Each row is a point on a landscape with many valleys, with its height.
A ball rolls from a point to the lowest of its 2 nearest points, and stops where none of them is lower. Distance is the straight distance between rows; heights are no part of it.
z_619 h=326: [ 60 151 132 156 141 124 129 119  98  81 120 108 105 141 139  93 144 140
 150 170]
z_726 h=271: [ 65 155 103 185 145 137 154 145 131 137 155 116 139 183 130  48 141 125
 123 182]
z_486 h=528: [164  86 143 107  77 137 139 153 128 169  97 148 104  60 119 141 102 124
 120  96]
z_602 h=380: [ 50 142 132 113 175 130 146 108 111  99  82 129 112 122 172 118 137 128
 107 171]
z_852 h=564: [131  90 164 172 111 147 129 100  99 138 105 126 152 118 173 116  94 151
  78 119]
z_392 h=680: [119 120 129  79 177 154 150 139  72 153  73 146 159 125 126 182 110 144
  97 162]
z_864 h=119: [143 111 150 100 119 100 140 142 128 168 107 186  85  55 124 131 175 106
 109 124]
z_871 h=262: [114 145 142 111 152 157 109 102 102  92 156 119 103 107  92 143 145 143
 186 147]
z_355 h=255: [102 119 120 125 129 140 155 136 133 130  91 100 133  78 144 152 107  92
 122 142]
z_731 h=363: [141 123 133 130 129 115 182 116  96 115 110 106 141 149 115 192 174 129
 117 141]
z_173 h=461: [111 153 198 147 173 147 139 128 112 121  78 120 142 109 140 164 161 129
 100 168]
z_531 h=362: [175 130 114 157 134 133 154 112 141 147 179  99 168 162  93 142 128  90
 187 124]
z_79 h=511: [107  88 144  83  83 144 135 132 119 178 105 179 147  51 115 137  79 137
  82  89]
z_348 h=490: [133  96 146 151 173 141 105 126 124 127 123 151 123 132 172  61 164 142
 146  92]
z_481 h=239: [166 143 103 136 135 107 124 130 128  89 139 117  67 139 147 116 162 100
 129 131]
z_556 h=265: [103 138 128 188 147 112 140 121 112 104 127 103  96 156 114  80 163 126
 186 138]
z_273 h=466: [105 115  93 121 145 112 120 150  98  99 158 144 154 138 152  96 108 146
 187 123]
z_32 h=379: [148 160 102 180 124 129 117 215 161  94 175 139 112 180 146  53 145 177
  94 123]
z_308 h=288: [163 124  97 129 165 145 123 130  80 119  92  97 113 128 114 135 138  63
 125 147]
z_326 h=78: [129 105 148  91 110 124 162  66 156 124 136 137 116 141  79 145 152 118
 161  75]
z_212 h=197: [110 146 125 118 135 104 110  86 108  87 150 129  98 136  67 126 123 129
 225 125]
z_554 h=429: [123 149 173 163 156 132 123  93 110 164 108 149 166 125 175 168  96 146
  34 168]
z_238 h=364: [190 129 108 128 141 126 120 156 110 106 154 132 124 202 173 116 155 172
 117 123]
z_117 h=652: [106 104 127  70 154 124 103  92  54 131  91 170 133 144 115 104 116 111
 118 141]
z_166 h=513: [106 122 116 129  92  99 164 115 138  86 148 127 159 116 157 127  88 107
 141 109]
z_172 h=276: [168 100 118 127 125 155 117 120 167 171 102  81 130 143  98 148 112  86
 166 113]
z_241 h=306: [194 113 133 116 137 130 142 127 140 155  96 109 131 178 117 145 147  71
 134 121]
z_647 h=630: [140 107 109  52 102 144 106 110 121 135 111 128  65 121  93 143  83 128
 176 127]
z_656 h=441: [115  81 123  84 121 113  86 112 117 165  93 157 133 130 102 123 145 118
 123 117]
z_848 h=302: [124 123 130 130  94  82 118 106 175 161 171 133 152 123  92 147 128 121
 198 133]
z_363 h=484: [117 151 164 152 153 139 114 146 128 124 109  97 113 123 144 143 175 139
 158 181]
z_107 h=72: [114 131 144 114 123 143  87 126 121 126 121 141 166  83 166 145  88 141
  90 150]
z_646 h=444: [ 93 166 182 161 183 112 127  90 108 129  79 145 154 117 154 155 133 110
  46 170]
z_268 h=505: [127 144 106 148 178 136  72 111 153 138 191 115 140 146 110 101 165 137
 200 140]
z_253 h=277: [125 129 109  83 130 115 117 139 157 114 127 123 103  89 129 171 153 130
 149 132]
z_194 h=495: [107 115 100 121  92 117 131  94 175 121 143 116 150 109 173 123  98  76
  87 122]
z_946 h=384: [128 157 165 120 136 142 150  91 155 117 161 145 114 130 169 134 163 129
  90 137]
z_66 h=575: [142 134 129  63 117 123 122 156  87 128 122 173 126  75  40 163 128 115
 154  90]
z_394 h=501: [138  98 145  94 152 129 105 137 178 115  81 131 155 110 139 150 157 115
 118  67]
z_961 h=335: [158 121 128 152  94 115 126 116 128 154 184 128 151 132 118 119 111 113
 180 134]
z_202 h=407: [ 98 162 162 172 140 109 129 126 111 149 139 166 170 132 195 131  95 174
  62 180]
z_667 h=504: [125 159  96 141 125 103 148 154  97 128 168 124 107 197 111  88 126 120
 198 184]
z_485 h=545: [146 100 142 124  79 139 105 177 136 173  87 123 104  51  61 158 113 148
 143  77]
z_694 h=411: [128 154 107 175 113 159 139 191 144 126 181 126 130 169 168  64  97 178
 100 158]
z_225 h=479: [120  90 116 103 143  98 100 150 210 141  75 125 133 108 114 149 160 115
 168  70]
z_11 h=331: [110 125  88 103 174 139 128 134 124  88 154 128 116  91 164 134 157 144
 137 120]
z_425 h=412: [149 103 109 119 118 139 122 139  90 103 156 150 113 118 166  99  99 167
 157 107]
z_867 h=639: [105 132 138  68  66 101  68 126 122 152 105 168 125 105  39 138 145 127
  56  73]
z_270 h=606: [147 133 127 100  97  89 102 159 168 189  99 119 100 116  36 190 162 136
 155 117]
z_146 h=393: [179 101 108 156  95 103 158 122 136 120 119  80 101 156 116 168 125 132
 164 105]
z_368 h=142: [113 120 136 129  70 108 110  76 151 118 128  87 112 158 120 158 147 132
 118 150]
z_593 h=493: [ 99 105 138  78 115 130 140 112 140 172 117 188 161  72 161 124  67 101
  82 125]
z_439 h=455: [121 107 142 148 148 116 127 132 208 138 103  96 116 119 137 140 144 140
 201 100]
z_613 h=296: [160 121  85  95 141 132 127 120 172 108 122 100  70 151 153 118 128  94
 153 111]
z_778 h=175: [155 123 138  96  81  77 101 131 128 144 136 173  82  84 127 152 174 129
 108 138]
z_922 h=377: [148  88 127 151 109 105 164 133 120 126  72  95 121 119  84 183 163 123
 146  99]
z_708 h=297: [135 142 121 147 155 129 162 180 150 104 100  92 124 118 182 134 119 104
 144 146]
z_574 h=158: [ 70 111 153  95  76 159  73  95 124 141 108 104 127  92  53 159 107 154
 127 122]
z_151 h=427: [149 112 110 165 152 149 141 146 175 121 139  95 102 108 159 106 134 135
 186  94]
z_283 h=437: [174  95 112  76 126 124 125 114 143 137 155 149 158 151 125 164 161 155
 127  87]
z_131 h=371: [123 127 131 126 122 115 133  90 109 151 134 145 144 160 157 101 124  93
  90 164]
z_124 h=506: [103 122  82 131  99  95 168 154 129  83 165 139 153 149 176 110  86 154
 158 114]
z_596 h=132: [117 128 168 107 120 147 104 130 132 148  69 128 109  95  20 137 161 102
 113  59]
z_139 h=133: [103 121 147 104 159 121 118 136 111 169  85 178 176  59  80 136 161  83
  66  93]
z_287 h=560: [138 126 160 102  79 134 112 175 106 151 101 155 127  65  17 150 100 134
 151  56]
z_542 h=473: [ 79 124 118 101 115 124 142  94 149 149 140 163 145 106 194 102  75 111
  78 152]
z_523 h=592: [157 108 115  66 121 148  99 153 104 121 121 158 106  54  88 143  93 119
 158  79]
z_565 h=316: [100 131 111 107 148 176 114  82 101 109 140  94 123 103 112 152 133 125
 126 150]
z_479 h=328: [130 127 101 129 120 144 127 162 104 118 178 158 127 156 181  74  89 195
 117 138]
z_774 h=522: [ 96 143 127 201 152 167 185 151 114 107 134 117 166 137 183  74  71 141
  95 129]
z_255 h=446: [138 166 148 163 175 157 153 147 135 112 174 162 168 127 202 108  92 173
  62 117]
z_912 h=383: [139 145 130 199 185 131 157 139  67 116 108 148 105 120 176  82 131 120
  70 139]
z_586 h=356: [123 145 114 106 133 165 144  91 160 119 179  98 130 119 145 154 140 123
 115 146]
z_230 h=414: [ 62 126 122  90 172 130 112  96 111  97  76 137 142 107 163 153 109 133
  69 142]
z_358 h=184: [ 90 129 156 136 126  88 136 111 127 134 104 165 162  56 127 142 145  83
  77 122]
z_450 h=627: [145 128 127 106 143 138  84 129  55  92 114 147 135 136 139 108  85 116
 129 140]
z_250 h=221: [104 129 146 110 117 118 153 158 159 146  84 131 153  59 106 172 135  88
 113 118]
z_331 h=214: [ 98 130 124 122 116 143 104 138 110 120 152 145 144 127 199 105  67 179
 102 163]
z_916 h=579: [146 103 180 128  95 116 131 119  97 139  80 150 137 102 128 156 113 135
  75 118]
z_54 h=381: [160 137 110 148 140 140 147 102 152 114 171  91 135 145 124 150 164 106
 137 116]
z_968 h=405: [107 116 136 119 136 130  95  89 136 165 128 139 145 126 125  99 154  86
 121 145]
z_750 h=378: [ 89 172 149 173 119 111 149 113 119 127 136 135 142 180 181 103  99 147
  59 185]
z_135 h=611: [151 106 124  63  83 133  96 136  97 105 121 145 109 108  96 165  76 153
 162 103]
z_601 h=546: [134 114 139 205 130 131 165 128  72 112 115 135 159 110 183  96  69 133
  81 114]
z_192 h=448: [ 87 140 141  99 151 129  95  92 129 141  96 156 128 108 177 115  93 105
  56 164]
z_145 h=435: [127 148 129 165 187 140 123 151 105 113 138 166 110 127 173  43 156 134
  94 128]
z_987 h=428: [133 156  73 135 108 134 153 139 153 111 171  98  65 207 140  75 124 135
 141 151]
z_385 h=234: [154 127 114 138 149 170 122 114 136 143 106  65  90 115  85 153 136  84
 162 144]
z_902 h=31: [119 126 156 103  76 150 171  65 131 121 141 117 106 112  85 159 114 119
 137 116]
z_346 h=131: [137 141 141 104 125 113 108  61 151 115 168 132 109 146  63 140 147 105
 183 106]
z_761 h=603: [132 146 154  84 141 126  84 121  89  97 109 157 125  90 103 136 124  85
 115 134]
z_573 h=324: [130 137  99 145 144 129 171  88  60 110 125 120 144 143 148 148  98 115
  59 156]
z_511 h=87: [105 105 146 135  78 155 113  66 122 136 156 104 141  94  60 154 111 137
 150 105]
z_527 h=456: [112 161 128 151 153 156 116 119 162 106 192 114 154 171 144  84 146 137
 152 132]
z_284 h=468: [128 146  76 141 136 110 140 138 156 127 165  86 108 200 125 122 131 149
 196 156]
z_662 h=382: [116 143  86 156 132 150 173 182 192 109 165  89 110 203 155  78 130 165
 139 133]
z_970 h=597: [151 113 170 107  87 119 104 144 169 183  92 110 130 146  71 179 127 145
 167 123]
z_116 h=337: [136 135 136 151 177 123 119 113  73 113  98 145 128 111 139 102 151  77
  92 141]
z_584 h=614: [142 145 110  96  91 104  97 153 168 179 134 132 140 100   9 183 151 123
 123  74]
z_530 h=589: [139 110 185  94  75 124 135 134 138 156  82 134 143 138  95 170 119 134
 111 114]
z_152 h=73: [120 135 144 134  85  85 122  89 175 129 156 112 107 195 130 120 141 137
 175 146]
z_924 h=275: [183 146  95 162 134 106 103 193 133  92 156 124  93 195 153  84 154 169
 149 118]
z_740 h=460: [116  99 138  64 133 117 133 107 115 135 119 175 153 117 128 155 148 149
 100 106]
z_681 h=336: [171 110 115 126 127 105 106 109 125 165 110 121 154 175 133 140 163  81
  79 149]
z_262 h=338: [ 76 179 115 166 153 140 162 157 132 132 149 120 136 170 168  91 120 157
  76 208]
z_206 h=341: [127 160 127 168 153 156 172 171 178  86 140  84 127 166 171 106 138 139
 141 123]
z_186 h=509: [144 136 154 152 167 151  79 124 142 163 139  96 130 124 106 138 179 128
 179 160]
z_935 h=225: [125 143 116 195 108  94 159 143 174  95 197 111 154 173 132 112 142 172
 183 100]
z_521 h=667: [140 124 111  79 158 166 135 134  96 138 114 129 124 128 161 143 114 138
 117 170]
z_718 h=291: [117 116 101 149 139 147 155 103 100 103  97 103 129 103 163 131 100  98
  81 131]
z_443 h=413: [140 160 147 145 162 164 150 130 148 124 169 124 166 159 179 120 133 148
  98 149]
z_665 h=385: [141 120  76 160 171 162 159 159 128 106 162 110  98  97 169  95 148 145
 139 110]
z_119 h=417: [156 126 130 168  92 106 144 160 126  96 127  96 121 145 155 139 107 153
 175 125]
z_174 h=187: [152 129 153 117 126 150 103 130 153 147  72  88  83 109  57 166 161  98
 136 111]
z_927 h=588: [137 140 133  60 136 125 107 138  71 141 100 172 139 102  55 156 130  84
 109 132]
z_148 h=625: [135 130 150  87  87 114  72 140 156 147 126 148 140  90  57 165 134 121
 120  87]
z_788 h=485: [116 173 127 174 163 165 161 179 120 110 166 165 163 146 181  60  37 173
  67 128]
z_440 h=227: [156 137 124 112  93 100  81 139 151 143 147 129  84  73  94 177 163 141
 140 142]
z_826 h=162: [144 137 139 195 116  80 121 117 176 130 174 113 131 210 121  92 148 157
 195 111]
z_562 h=348: [140 119 131 134  88 102 184 107  69 136 108 125 146 161 131 169 118 126
  97 171]
z_429 h=531: [143 148 138 142 120 121 160 147 121 140 152 114 154 211 132  92 105 102
 178 164]
z_508 h=125: [171 132  98 164 153 106 100 165 113 119 135 132  68 157 150  67 176 125
 148 130]
z_236 h=526: [147  88 145 121 160 141  84 132 153 139 109 151 154 111 182  95 137 129
 115  85]
z_878 h=648: [114 106  89  83 114 147 125 127 106 146 108 107  90 125 131 135  92 126
 172 166]
z_176 h=67: [123 114 151 105 117 142 130 126 102 149  83 159 141  73  49 129 146  91
  73  52]
z_502 h=447: [124 132 126 191  87 113 166 164 101  99 150 105 151 181 149 108 104 177
 162 142]
z_626 h=171: [ 86 155 104 205 132 148 152 149 138 112 158  83 101 191  95  51 134 143
 170 156]
z_111 h=408: [178  98  99 109 132 125 138 137 125 121 136 128 148 167 182 160 148 164
  93 114]
z_692 h=269: [124 143 115 170 110  75 135 118 186 121 194 111 152 123 117 154 144 146
 198 117]

For each start below, name the point where the ball stops.
z_117: z_176
z_119: z_176
z_225: z_864
z_186: z_626
z_287: z_626
z_166: z_626
z_667: z_176
z_236: z_176

Call two points neighbours if one is among the 2 nearest of the other. Go from one point of each pair to the other, from neighbour to neighbour, staying as low as possible. Name the highest point that can't be avoided.
z_176 / z_107: z_740
z_107 / z_508: z_694
z_152 / z_902: z_368
z_508 / z_626: z_192
